Each scene shows the same named points in several views. A view is turned or mirrored, shifted and resized as a whole, has a little noise and may leave points out.

Scene 1
View 1
k249: 6, -1, 12, -2, 10, -15, 1, 5, 8, 20, 1, -15, -9, -2, -7, -1, -9, 7, 13, -4, -23, 1, -9, 10, -1, 14, -16, 11, 3, 0, 1, -5, 15, -2, -25, -6, 10, 15, 9, 4, -6, -13, 0, 11, 5, -5, -4, 28, -17, 14, 1
k600: 8, -2, 10, 2, 4, -8, 1, 5, 5, 12, -4, -12, -4, -3, -1, 8, -7, 9, 14, 1, -12, 4, -7, 3, -4, 12, -12, 5, -3, 3, 3, -4, 6, -6, -25, -3, 3, 11, 4, 2, 0, -1, -3, 9, 5, -3, -5, 26, -17, 8, 2
k645: 18, 4, 6, 1, -2, 1, 3, 17, 14, 14, -11, -1, 17, -8, 3, 23, 3, 13, 21, -3, 5, 10, -13, -1, -10, 11, -16, -9, -3, -7, -8, -2, 6, -8, -15, 0, 1, 9, 4, 0, 0, 7, -9, 6, 12, 7, -6, 12, 0, 1, 14
k701: 30, 1, -3, 3, -18, 0, -5, 17, 31, 12, -2, 6, 32, -2, 7, 32, 10, 10, 14, -12, 9, 5, -1, -1, -8, 16, -21, -20, -8, -13, -21, -2, 13, -16, -1, 7, 3, 0, 10, 5, 8, -1, 0, -4, 19, 24, -8, -4, 6, -4, 17
k16: 13, 3, 6, 8, 1, 0, 5, 8, 1, 8, -11, -6, 6, -10, 0, 17, 2, 11, 19, 8, 1, 11, -12, -4, -8, 9, -5, -3, -5, 1, 4, -5, 0, -7, -21, -2, -2, 9, 1, 4, 1, 9, -13, 13, 9, -1, -6, 25, -8, 0, 4
k524: 20, -7, 20, 0, -4, -14, -4, 17, 28, 17, -10, 3, 16, 3, 4, 26, -7, 18, 12, -27, -5, -1, -1, 5, -9, 25, -29, -8, -2, -5, -23, -6, 13, -12, -16, 7, 5, 2, 11, -3, 3, -3, 9, 1, 17, 16, -5, 6, -18, 14, 20
k800: 31, 9, -16, 3, -16, 7, 0, 15, 22, 13, 6, -3, 26, -11, 4, 18, 12, -1, 16, 2, 7, 11, -9, 2, -4, 3, -10, -19, -5, -20, -10, 1, 15, -13, -1, -1, 6, 10, 7, 7, 7, -4, -13, -4, 14, 14, -9, 4, 18, -9, 9
k967: -5, -2, 28, -1, 23, -11, 8, 13, -1, 18, -16, -16, -12, -4, -5, 4, -13, 17, 20, -6, -18, 7, -13, 5, -10, 12, -16, 10, 4, 7, 6, -5, 2, 2, -34, -4, 6, 14, 4, -2, -9, 6, -6, 18, 4, -12, 0, 36, -28, 19, 9
k458: 5, 0, 20, -3, 13, -12, 4, 15, 9, 20, -5, -12, -4, -1, -3, 5, -10, 12, 17, -12, -18, 3, -10, 7, -4, 16, -21, 5, 4, -2, -4, -4, 15, -1, -25, -3, 9, 13, 8, 2, -7, -2, 0, 11, 7, -2, -3, 26, -20, 16, 10
k97: 25, 1, -3, 11, -14, 4, -3, 8, 10, 4, -7, 1, 21, -7, 6, 26, 7, 9, 15, 9, 10, 9, -3, -8, -8, 11, -5, -10, -10, -2, -3, -4, 0, -11, -12, 4, -6, 5, 4, 6, 12, 8, -8, 4, 13, 11, -10, 11, 2, -9, 6
k617: 8, 5, 10, -4, 11, -6, 6, 14, 11, 21, -1, -14, 0, -5, -3, 5, -4, 4, 19, -4, -16, 9, -16, 10, -4, 10, -17, 2, 4, -9, -4, -3, 16, -3, -21, -7, 13, 16, 7, 2, -8, -6, -7, 9, 6, -4, -3, 25, -7, 11, 8
k357: 12, 5, 9, -3, 9, -3, 6, 17, 12, 20, -4, -10, 9, -5, -1, 11, -2, 5, 21, -9, -9, 9, -15, 6, -6, 10, -21, -5, 4, -9, -7, -3, 16, -5, -15, -4, 10, 13, 6, 2, -6, 0, -10, 7, 9, 1, -4, 19, -4, 11, 14
k615: 18, -5, 11, 3, -7, -12, -7, 9, 23, 15, -1, -2, 8, 3, -1, 15, -5, 10, 9, -10, -13, -1, 1, 4, -5, 20, -19, -1, -2, -5, -12, -6, 14, -10, -16, 4, 5, 4, 12, 3, 4, -11, 6, 2, 12, 13, -6, 10, -14, 6, 7
k807: 12, 2, 17, 1, 6, 2, 6, 18, 8, 9, -22, 0, 16, -8, 6, 27, 2, 19, 25, -5, 7, 13, -13, -4, -12, 11, -18, -12, -1, 2, -5, -3, 1, -7, -19, 3, -3, 7, 1, 0, 0, 18, -11, 10, 13, 2, -4, 19, -10, 6, 19
k156: 22, -7, 6, 7, -14, -4, -6, 9, 21, 10, -8, 4, 21, -1, 6, 27, 2, 14, 11, -8, 2, 2, 3, -3, -10, 21, -15, -10, -8, -2, -12, -3, 6, -13, -12, 10, -2, -2, 7, 4, 11, 0, 3, 3, 16, 17, -8, 3, -8, 1, 9
k172: 18, 7, -10, 9, -5, 4, 2, 1, 0, 8, 2, -11, 4, -12, 1, 7, 7, 0, 18, 23, -1, 10, -10, -2, -2, 5, 3, 3, -7, -1, 10, -1, 3, -5, -17, -6, 0, 14, 1, 10, 5, -3, -15, 11, 5, -3, -8, 26, 4, -10, -8
k849: 18, -7, 9, 4, -7, -8, -4, 8, 18, 11, -6, 1, 13, -2, 3, 21, -2, 11, 12, -7, -3, 3, -2, -1, -8, 19, -15, -4, -5, 1, -8, -5, 7, -11, -17, 4, -1, 4, 8, 3, 5, -2, 0, 5, 13, 13, -6, 12, -11, 3, 7
k400: 11, -4, 16, 3, 1, -10, -4, 10, 13, 12, -10, -4, 4, 0, -1, 16, -7, 16, 14, -7, -9, 3, -3, 2, -7, 18, -15, -1, -2, 4, -4, -5, 7, -5, -23, 4, 1, 6, 8, 2, 3, 1, 0, 8, 9, 5, -3, 18, -20, 8, 7
k507: 23, 5, -3, -1, -7, -7, -3, 11, 24, 21, 14, -9, 10, -2, -3, 6, 1, -2, 10, -7, -12, 3, -3, 11, -1, 10, -19, -3, 0, -19, -14, -3, 24, -11, -8, -3, 16, 12, 14, 5, 0, -19, 1, -3, 9, 8, -6, 8, 1, 2, 4
k995: 20, 2, -1, 6, -7, 0, 1, 12, 13, 10, -2, -2, 15, -7, 3, 18, 4, 8, 17, 1, 2, 11, -8, 1, -7, 10, -12, -7, -6, -6, -6, -3, 6, -10, -13, 1, 1, 9, 5, 6, 5, 1, -8, 5, 12, 9, -7, 14, 2, -2, 8
View 2
k249: 0, 13, 3, -8, 7, -5, 10, 11, -6, 3, -12, -9, 2, 2, 2, -3, 6, -4, -2, 14, -7, -9, 3, -4, -8, 2, 2, 0, 11, 5, 16, 2, -6, 5, 3, -5, 3, -4, 1, 5, 6, 0, 8, 4, 7, 8, -1, -5, 14, -2, 7
k16: 9, -6, 5, -10, 9, -4, 10, 4, 7, 7, -10, -8, -2, 5, 8, -5, 9, -1, 3, 11, 8, -9, 15, 2, 0, 4, 0, -8, 10, 8, 17, -3, 2, 14, -8, 1, 8, -2, 10, -3, 0, -4, 2, 6, 5, 8, -2, -5, 0, -11, 7
k600: 4, 6, 5, -8, 10, -2, 11, 9, 1, 7, -8, -9, 0, 1, 5, -4, 7, -2, -1, 13, 0, -10, 10, -1, -4, 4, 4, -5, 11, 7, 15, 0, -3, 10, -2, -3, 6, -2, 6, 1, 5, -1, 3, 4, 7, 8, -2, -7, 5, -6, 6
k849: 3, -5, 12, -14, 18, 0, 13, 9, 2, 2, -5, -9, -1, -2, 14, -2, 6, 0, -3, 8, 11, 0, 5, 4, 0, 3, 5, -12, 10, 0, 10, 0, -5, 11, -1, -3, 6, 9, 13, 1, 2, -3, 0, 9, -2, 7, -4, -3, 0, -3, 6
k617: 1, 6, 9, -9, 9, -5, 10, 8, -4, 2, -10, -9, 2, 4, 4, -4, 8, -3, 0, 13, -3, -5, 1, -2, -5, 3, 0, -2, 9, 5, 16, 2, -7, 4, 1, -5, 3, -3, 3, 3, 3, -1, 5, 4, 3, 7, -1, -2, 13, -5, 7
k615: 0, 1, 14, -14, 18, 0, 15, 13, -3, -1, -7, -11, 0, -3, 12, 2, 5, -1, -6, 10, 8, 2, -3, 3, -1, 1, 5, -9, 8, 0, 10, 2, -8, 9, 5, -6, 3, 9, 9, 3, 5, -1, 0, 8, -2, 6, -1, 0, 8, 1, 5
k357: 3, -3, 13, -8, 8, -3, 8, -1, -4, 4, -9, -8, 2, 8, 4, -5, 10, 0, 1, 9, 0, -5, -1, 2, -4, 5, -8, -4, 8, 6, 13, 0, -6, 3, -3, 3, 4, -2, 11, -1, -6, -4, 3, 5, 0, 11, -4, 0, 11, -4, 9
k800: 3, -22, 20, -15, 17, -11, 7, -2, 3, -4, -9, -5, -6, 15, 18, 1, 7, 2, 4, 0, 17, 5, 1, 10, 8, -1, -8, -10, -2, 6, 11, 2, -8, 11, -10, 0, 4, 14, 10, -4, -2, -10, -1, 5, -6, 4, 0, 10, 6, -19, 5
k507: -4, -3, 18, -14, 15, -7, 12, 7, -5, -6, -9, -7, -1, 10, 11, 2, 5, -1, -2, 4, 6, 4, -9, 3, 3, -1, -6, -4, 1, 2, 11, 6, -13, 2, 0, -6, 1, 11, 3, 4, 4, -3, 2, 4, -5, 2, 2, 8, 16, -8, 5
k995: 5, -10, 14, -13, 16, -4, 9, 4, 4, 1, -7, -8, -3, 7, 13, -2, 7, -1, 3, 7, 13, -1, 8, 6, 3, 0, -1, -10, 7, 5, 13, 0, -4, 12, -8, -1, 7, 6, 11, -2, 0, -7, 0, 7, 0, 5, -3, 1, 2, -12, 7
k524: 3, -1, 14, -14, 20, 7, 18, 15, -1, 4, -4, -14, 2, -9, 12, 0, 7, 0, -10, 10, 11, 4, -1, 3, -5, 7, 6, -11, 15, -3, 7, -2, -8, 10, 6, -4, 5, 9, 16, 2, 1, 1, -3, 12, -5, 10, -6, -3, 0, 10, 6
k172: 5, -6, 5, -9, 7, -13, 5, 5, 7, 3, -13, -5, -8, 11, 11, -3, 5, -2, 7, 11, 6, -11, 17, 1, 6, -1, 1, -5, 4, 11, 19, 0, 0, 14, -15, -4, 6, 1, 3, 0, 5, -7, 5, 1, 10, 1, 1, -3, 5, -27, 5
k156: 5, -11, 16, -16, 24, 1, 15, 10, 4, 1, -4, -10, -4, -3, 17, 1, 8, 2, -5, 6, 18, 4, 5, 8, 3, 3, 4, -13, 9, -1, 9, -2, -6, 13, -3, -3, 6, 14, 15, 0, 4, -3, -3, 11, -4, 6, -3, -1, -3, -3, 7
k458: 4, 8, 7, -7, 7, -1, 12, 6, -6, 7, -9, -11, 5, 1, 2, -6, 10, -2, -3, 15, -6, -8, 1, -3, -8, 7, -2, -3, 13, 3, 13, 2, -5, 3, 4, -1, 5, -5, 8, 2, -1, 0, 5, 7, 3, 12, -4, -4, 11, 3, 9
k701: 5, -21, 24, -18, 25, 0, 13, 4, 3, -2, -3, -8, -6, 4, 20, 2, 7, 3, -3, 1, 22, 11, -3, 12, 7, 1, -2, -14, 5, -1, 7, 1, -8, 10, -4, -1, 5, 20, 18, -2, -1, -7, -6, 10, -11, 6, -2, 7, 0, -5, 6
k807: 12, -11, 10, -10, 12, 4, 9, -1, 2, 11, -4, -10, 1, 1, 8, -8, 12, 1, 3, 10, 8, -5, 10, 5, -4, 8, -2, -9, 13, 3, 10, -5, 0, 11, -5, 6, 10, -2, 20, -4, -8, -5, -1, 11, -1, 15, -7, -6, -3, -2, 10
k645: 7, -12, 14, -11, 12, -1, 9, 0, 3, 5, -7, -8, -1, 7, 11, -5, 10, 1, 1, 7, 10, -2, 6, 6, 1, 4, -4, -9, 9, 5, 11, -2, -3, 10, -7, 3, 7, 4, 17, -3, -4, -6, 0, 9, -1, 9, -5, -1, 0, -7, 8
k400: 4, 2, 7, -11, 14, 3, 12, 11, -1, 6, -7, -10, 1, -3, 8, -4, 7, -2, -4, 12, 5, -4, 6, 3, -6, 5, 6, -9, 13, 3, 12, 0, -3, 10, 1, -2, 8, 2, 12, 2, 2, -1, 2, 9, 3, 8, -4, -6, 1, 0, 8
View 3
k807: 8, 14, 0, 1, -4, 4, 0, 4, 2, -8, -1, 6, 7, -2, 4, -5, 0, -2, -2, 7, -5, -8, -11, -4, -3, -6, -7, -5, -4, -17, 1, 0, 4, 2, -7, -11, -8, -10, -7, 0, -10, -8, -3, -8, -5, -18, 1, -7, 2, 8, 9
k357: 5, 11, -3, 0, -6, 5, -6, -2, 4, -3, -1, -4, 0, 2, 3, -5, 2, -2, 0, -1, -3, -5, -10, -6, -2, -9, -12, 2, -13, -17, 6, -7, 2, -1, -10, 0, -3, -5, -8, -6, -11, -13, -6, -7, -9, -11, 2, -2, 3, 6, 5
k16: 9, 6, -5, 5, -10, 2, 3, 0, 3, -6, -5, 5, -1, -2, 3, -5, -1, -4, -1, 9, -4, -2, -10, -6, -3, 0, -8, -3, -6, -11, -2, -3, 8, 0, -12, -6, -1, -9, -8, -8, -8, -7, -1, -7, -6, -12, -3, -3, -1, 3, 9
k645: 8, 11, -2, -1, -6, 5, 0, -2, 0, -8, 0, 1, 7, -1, 4, -5, -1, -6, -2, 4, -5, -7, -12, -3, -3, -6, -9, -3, -8, -17, 2, -2, 7, 3, -9, -5, -7, -8, -7, -4, -10, -4, -4, -5, -7, -14, -1, -4, -1, 5, 4
k617: 3, 5, -4, 2, -3, 5, -6, -3, 6, 4, -4, -5, -6, 0, 5, -5, 2, -1, 1, -1, -5, -1, -8, -8, 0, -7, -10, -1, -14, -12, 5, -9, 1, 2, -13, 4, -1, -4, -10, -7, -11, -10, -4, -9, -5, -6, -4, 0, 0, 5, 5
k458: 0, 8, -2, 0, 1, 4, -10, 3, 8, 5, -4, -3, -7, 0, 7, -5, 1, 2, 1, 0, -6, -2, -7, -9, 1, -8, -9, -1, -12, -14, 5, -9, -3, 1, -11, 1, -3, -5, -12, -4, -15, -16, -5, -13, -1, -9, -3, -2, 3, 8, 10
k995: 8, 6, -4, 1, -6, 6, 2, -4, 1, -7, -1, 0, 5, -2, 3, -4, 2, -8, -1, 3, -4, -4, -13, -4, -4, -4, -10, -4, -9, -13, 2, -2, 9, 2, -11, -1, -8, -7, -6, -8, -7, -1, -3, -3, -9, -10, -4, -2, -5, 2, 2
k600: 3, 3, -6, 5, -2, 3, -4, 1, 7, 3, -4, 1, -8, -3, 6, -3, -1, 1, 0, 5, -4, 0, -7, -9, -2, -2, -9, -3, -9, -9, 0, -6, 2, 2, -12, 0, -1, -8, -11, -6, -10, -10, -2, -9, -2, -8, -7, 0, 0, 5, 10
k400: 3, 6, -1, 2, 2, 5, -3, 1, 4, 1, -2, 3, -2, -4, 7, -4, -1, -1, -2, 2, -8, -3, -8, -7, -1, -6, -8, -7, -7, -10, 2, -3, 2, 5, -9, -4, -8, -8, -10, 0, -11, -7, -4, -12, 1, -11, -8, -3, -3, 6, 8
k156: 5, 5, 0, -1, 2, 8, 2, -3, -3, -6, 4, 2, 9, -4, 7, -3, -2, -9, -5, 1, -9, -4, -14, -3, -3, -7, -9, -12, -8, -11, 3, 1, 7, 9, -9, -5, -14, -9, -8, 0, -6, 4, -4, -7, -2, -12, -11, -5, -10, 5, 2
k172: 9, 2, -10, 7, -15, 1, 5, -5, 4, -4, -7, 1, -4, -3, 1, -3, 0, -7, 0, 8, 1, 3, -11, -5, -4, 3, -10, 1, -6, -6, -4, -5, 12, 0, -15, 2, 4, -8, -10, -17, -8, -4, 1, -2, -10, -5, -2, 3, -7, -1, 6
k967: 1, 11, -5, 5, -3, 1, -8, 9, 11, 4, -6, 3, -12, -1, 6, -6, -2, 9, 0, 8, -4, 0, -2, -11, 3, -5, -6, 1, -8, -12, 2, -9, -5, -2, -11, -5, 2, -9, -13, -3, -15, -22, -2, -15, 2, -13, 0, -3, 9, 9, 18
k849: 4, 4, -3, 1, 1, 6, 0, -2, 0, -2, 1, 0, 5, -3, 5, -5, -1, -6, -2, 2, -8, -4, -12, -6, -2, -5, -9, -7, -7, -11, 3, -2, 5, 7, -10, -3, -10, -8, -9, -1, -7, -1, -4, -9, -2, -10, -9, -2, -6, 4, 3
k97: 10, 4, -6, 2, -8, 5, 8, -4, -2, -9, -1, 5, 7, -4, 2, -2, -1, -10, -3, 8, -5, -3, -16, -3, -5, 0, -9, -6, -5, -10, -2, 1, 13, 4, -10, -5, -8, -10, -7, -7, -5, 5, -2, -1, -8, -11, -7, -2, -10, 1, 3
k701: 8, 7, 0, -4, -1, 11, 2, -8, -7, -10, 5, -2, 18, -1, 2, -1, 2, -15, -4, -3, -8, -8, -17, -1, -6, -10, -11, -9, -10, -18, 6, 0, 9, 9, -8, -3, -18, -6, -4, -2, -5, 9, -7, -3, -7, -12, -6, -5, -12, 3, -6
k524: 2, 8, 3, -4, 9, 8, -6, -1, 0, 0, 5, -1, 9, -1, 9, -5, 1, -4, -4, -5, -11, -7, -11, -5, -1, -14, -9, -11, -11, -17, 7, -2, -2, 10, -7, -5, -16, -8, -9, 5, -9, -2, -8, -12, 3, -14, -8, -5, -5, 7, 1
k507: 3, 3, -3, -3, 0, 9, -6, -10, 1, 2, 1, -10, 3, 1, 2, -3, 5, -9, -1, -8, -5, -2, -12, -6, -3, -10, -14, -3, -17, -15, 7, -9, 5, 5, -13, 10, -8, -3, -8, -9, -9, -2, -8, -4, -8, -3, -7, 1, -8, 0, -5
k800: 10, 7, -4, -2, -10, 10, 4, -12, -4, -10, 3, -6, 14, 1, -1, -3, 4, -14, -1, -3, -3, -7, -16, -1, -9, -7, -13, -3, -11, -17, 4, -3, 15, 3, -12, 3, -9, -5, -4, -11, -5, 5, -5, 3, -15, -7, -3, 0, -11, -2, -7
k615: 2, 2, -1, -1, 4, 7, -5, -4, 1, 3, 0, -2, 2, -3, 7, -3, 0, -5, -2, -4, -8, -3, -10, -7, -1, -8, -10, -7, -12, -11, 6, -5, 2, 9, -12, 2, -10, -6, -10, -2, -9, -3, -5, -10, 0, -8, -11, -1, -7, 5, 0
k249: 2, 4, -5, 2, -1, 3, -9, 0, 8, 9, -5, -5, -10, -1, 6, -5, 2, 2, 1, 0, -5, 1, -5, -10, 2, -6, -10, -1, -12, -11, 4, -10, -2, 2, -14, 6, 1, -5, -13, -7, -12, -15, -4, -11, -2, -5, -6, 2, 1, 5, 9
View 4
k995: 1, 2, -13, 8, -15, 2, 12, -11, 0, 12, -17, -10, 3, -19, -17, 1, 2, 1, -1, 0, -1, -7, 2, -1, 10, -11, -24, 1, -2, 1, 6, 4, -2, -9, -13, 4, 13, 2, -10, 1, -7, -14, -2, -15, -1, 8, -9, 3, -12, 10, 1
k249: 11, -10, 13, 7, -25, -9, 3, -5, 12, 7, -5, 15, 2, -2, -20, -3, -9, -7, -3, 2, 9, -5, 5, 4, 6, 12, -5, -3, 1, -2, -2, 5, 7, -15, -9, -5, 21, 10, -4, -10, 7, -9, -13, -4, 0, 28, -11, 0, -20, 14, -7
k156: -2, 1, -19, 8, -15, 7, 10, -11, 13, 10, -15, -7, -1, -15, -19, 0, 6, 3, -4, -4, 0, -8, -7, -5, 18, -12, -24, 5, -4, -15, 0, 9, 4, 0, -11, 5, 11, -9, -15, 7, -4, -15, 5, -18, -1, 4, 0, 4, -2, 14, 14
k701: -2, 1, -26, 3, -17, 12, 30, -14, 6, 11, -24, -17, -1, -28, -20, 7, 2, -2, -8, -4, -11, -14, -8, -8, 22, -16, -27, 5, -5, -10, -2, 8, -2, 0, -15, 9, 8, -12, -18, 3, -6, -27, 13, -27, 1, 1, -2, 12, 5, 9, 13
k600: 6, -1, 3, 13, -18, -6, -3, -5, 7, 9, -8, 8, 3, -6, -20, -6, -2, -2, -1, -1, 10, -4, 2, 4, 5, 1, -12, 0, -2, 0, 3, 4, 4, -15, -7, -2, 18, 4, -5, -1, 0, -5, -12, -5, -4, 18, -10, -4, -21, 14, -3
k357: -1, -3, 0, 5, -19, -9, 16, -3, -2, 6, -20, 2, 6, -13, -21, 1, -4, -9, 0, 2, -5, -3, 1, 0, 5, -1, -16, -1, 0, 7, -4, 8, 1, -6, -14, -5, 14, 4, 1, -8, 4, -11, -3, -5, 6, 17, -11, 7, -14, 10, -6
k97: -2, 8, -22, 14, -9, 9, 5, -14, -4, 15, -15, -17, 2, -23, -15, -3, 8, 7, -4, -2, 2, -7, 1, 0, 12, -18, -27, 2, -3, -3, 8, 4, 0, -9, -13, 8, 11, -4, -13, 9, -14, -13, -2, -19, -5, 1, -7, -2, -14, 7, 5
k458: 3, -8, 9, 5, -24, -13, 6, 1, 11, 5, -14, 13, 3, -3, -25, -1, -5, -8, -1, 1, 3, -3, -1, -1, 4, 7, -8, 0, 2, 0, -7, 10, 9, -9, -9, -8, 19, 4, 2, -10, 11, -5, -9, -1, 5, 28, -8, 2, -13, 17, -6
k807: -15, 6, -9, 16, -9, -4, 4, 1, -5, 9, -25, -7, 4, -12, -26, 0, 12, 1, 4, 1, -4, -1, -4, -5, 3, -15, -25, 3, 0, -4, -5, 11, 3, -4, -10, -3, 7, -4, 4, 2, 1, -4, -4, -5, 8, 11, -4, 1, -10, 14, -1
k967: -3, -2, 15, 15, -18, -18, -10, 7, 4, 5, -11, 18, 5, 6, -27, -7, 2, -5, 5, 2, 7, 2, 0, -1, -5, 6, -9, -2, 1, -1, -7, 11, 9, -13, -4, -11, 18, 7, 11, -5, 14, 8, -19, 8, 7, 32, -8, -7, -21, 18, -12
k617: 10, -9, 5, 4, -23, -7, 11, -7, 9, 8, -11, 9, 3, -7, -19, -2, -7, -9, -5, 1, 3, -7, 4, 2, 7, 7, -9, -2, 0, 1, 0, 4, 3, -12, -12, -4, 18, 7, -6, -8, 3, -10, -7, -8, 0, 23, -10, 3, -17, 12, -5
k615: 8, -5, -5, 5, -24, 1, 14, -9, 18, 8, -11, 4, -3, -10, -20, 0, -3, -4, -7, -3, 2, -12, -4, 0, 17, 0, -14, 4, -3, -13, -1, 6, 8, -4, -12, 2, 16, -3, -15, -3, 2, -16, -1, -16, -2, 16, -2, 5, -3, 16, 10
k645: -5, 2, -12, 9, -11, -2, 11, -7, -2, 9, -22, -8, 4, -18, -21, 3, 5, 0, -2, 0, -5, -3, -1, -2, 6, -14, -24, 2, 0, 2, -3, 8, -1, -4, -15, 0, 9, -3, -3, 0, -3, -13, 0, -12, 6, 8, -8, 4, -11, 11, -1
k800: 5, 1, -22, 2, -17, 4, 31, -17, -8, 15, -23, -22, 2, -34, -13, 7, -4, -3, -4, -1, -8, -10, 5, 0, 17, -13, -25, 0, -4, 7, 6, 2, -7, -7, -19, 10, 12, 0, -18, -1, -15, -30, 8, -24, -4, 0, -13, 11, -12, 2, -1
k849: 0, 0, -10, 9, -17, 2, 7, -9, 12, 10, -13, -3, -1, -13, -19, -1, 2, 1, -3, -2, 1, -8, -5, -4, 15, -6, -20, 4, -2, -10, 0, 7, 5, -6, -10, 2, 11, -4, -10, 2, -2, -13, -1, -15, -2, 12, -3, 2, -9, 14, 8
k172: 8, 3, -8, 16, -14, -1, 0, -13, -10, 17, -8, -9, 7, -20, -10, -6, -2, 3, 0, 2, 10, -4, 13, 7, 4, -6, -15, -4, -2, 14, 15, -3, -3, -21, -11, 8, 20, 10, -10, 2, -16, -11, -13, -9, -11, 8, -18, -7, -32, 5, -7
k16: -3, 4, -6, 16, -10, -3, -4, -8, -6, 12, -14, -5, 5, -15, -19, -4, 7, 4, 1, 1, 4, -3, 4, 1, 3, -9, -20, -2, -2, 3, 6, 4, 1, -13, -8, 2, 15, 1, -4, 3, -8, -7, -10, -8, -1, 10, -12, -5, -21, 8, -5

In a view up to two points have been moved. Name them for each view, in the order of its rows, or write -.
view 1 | k617
view 2 | k524
view 3 | -
view 4 | -
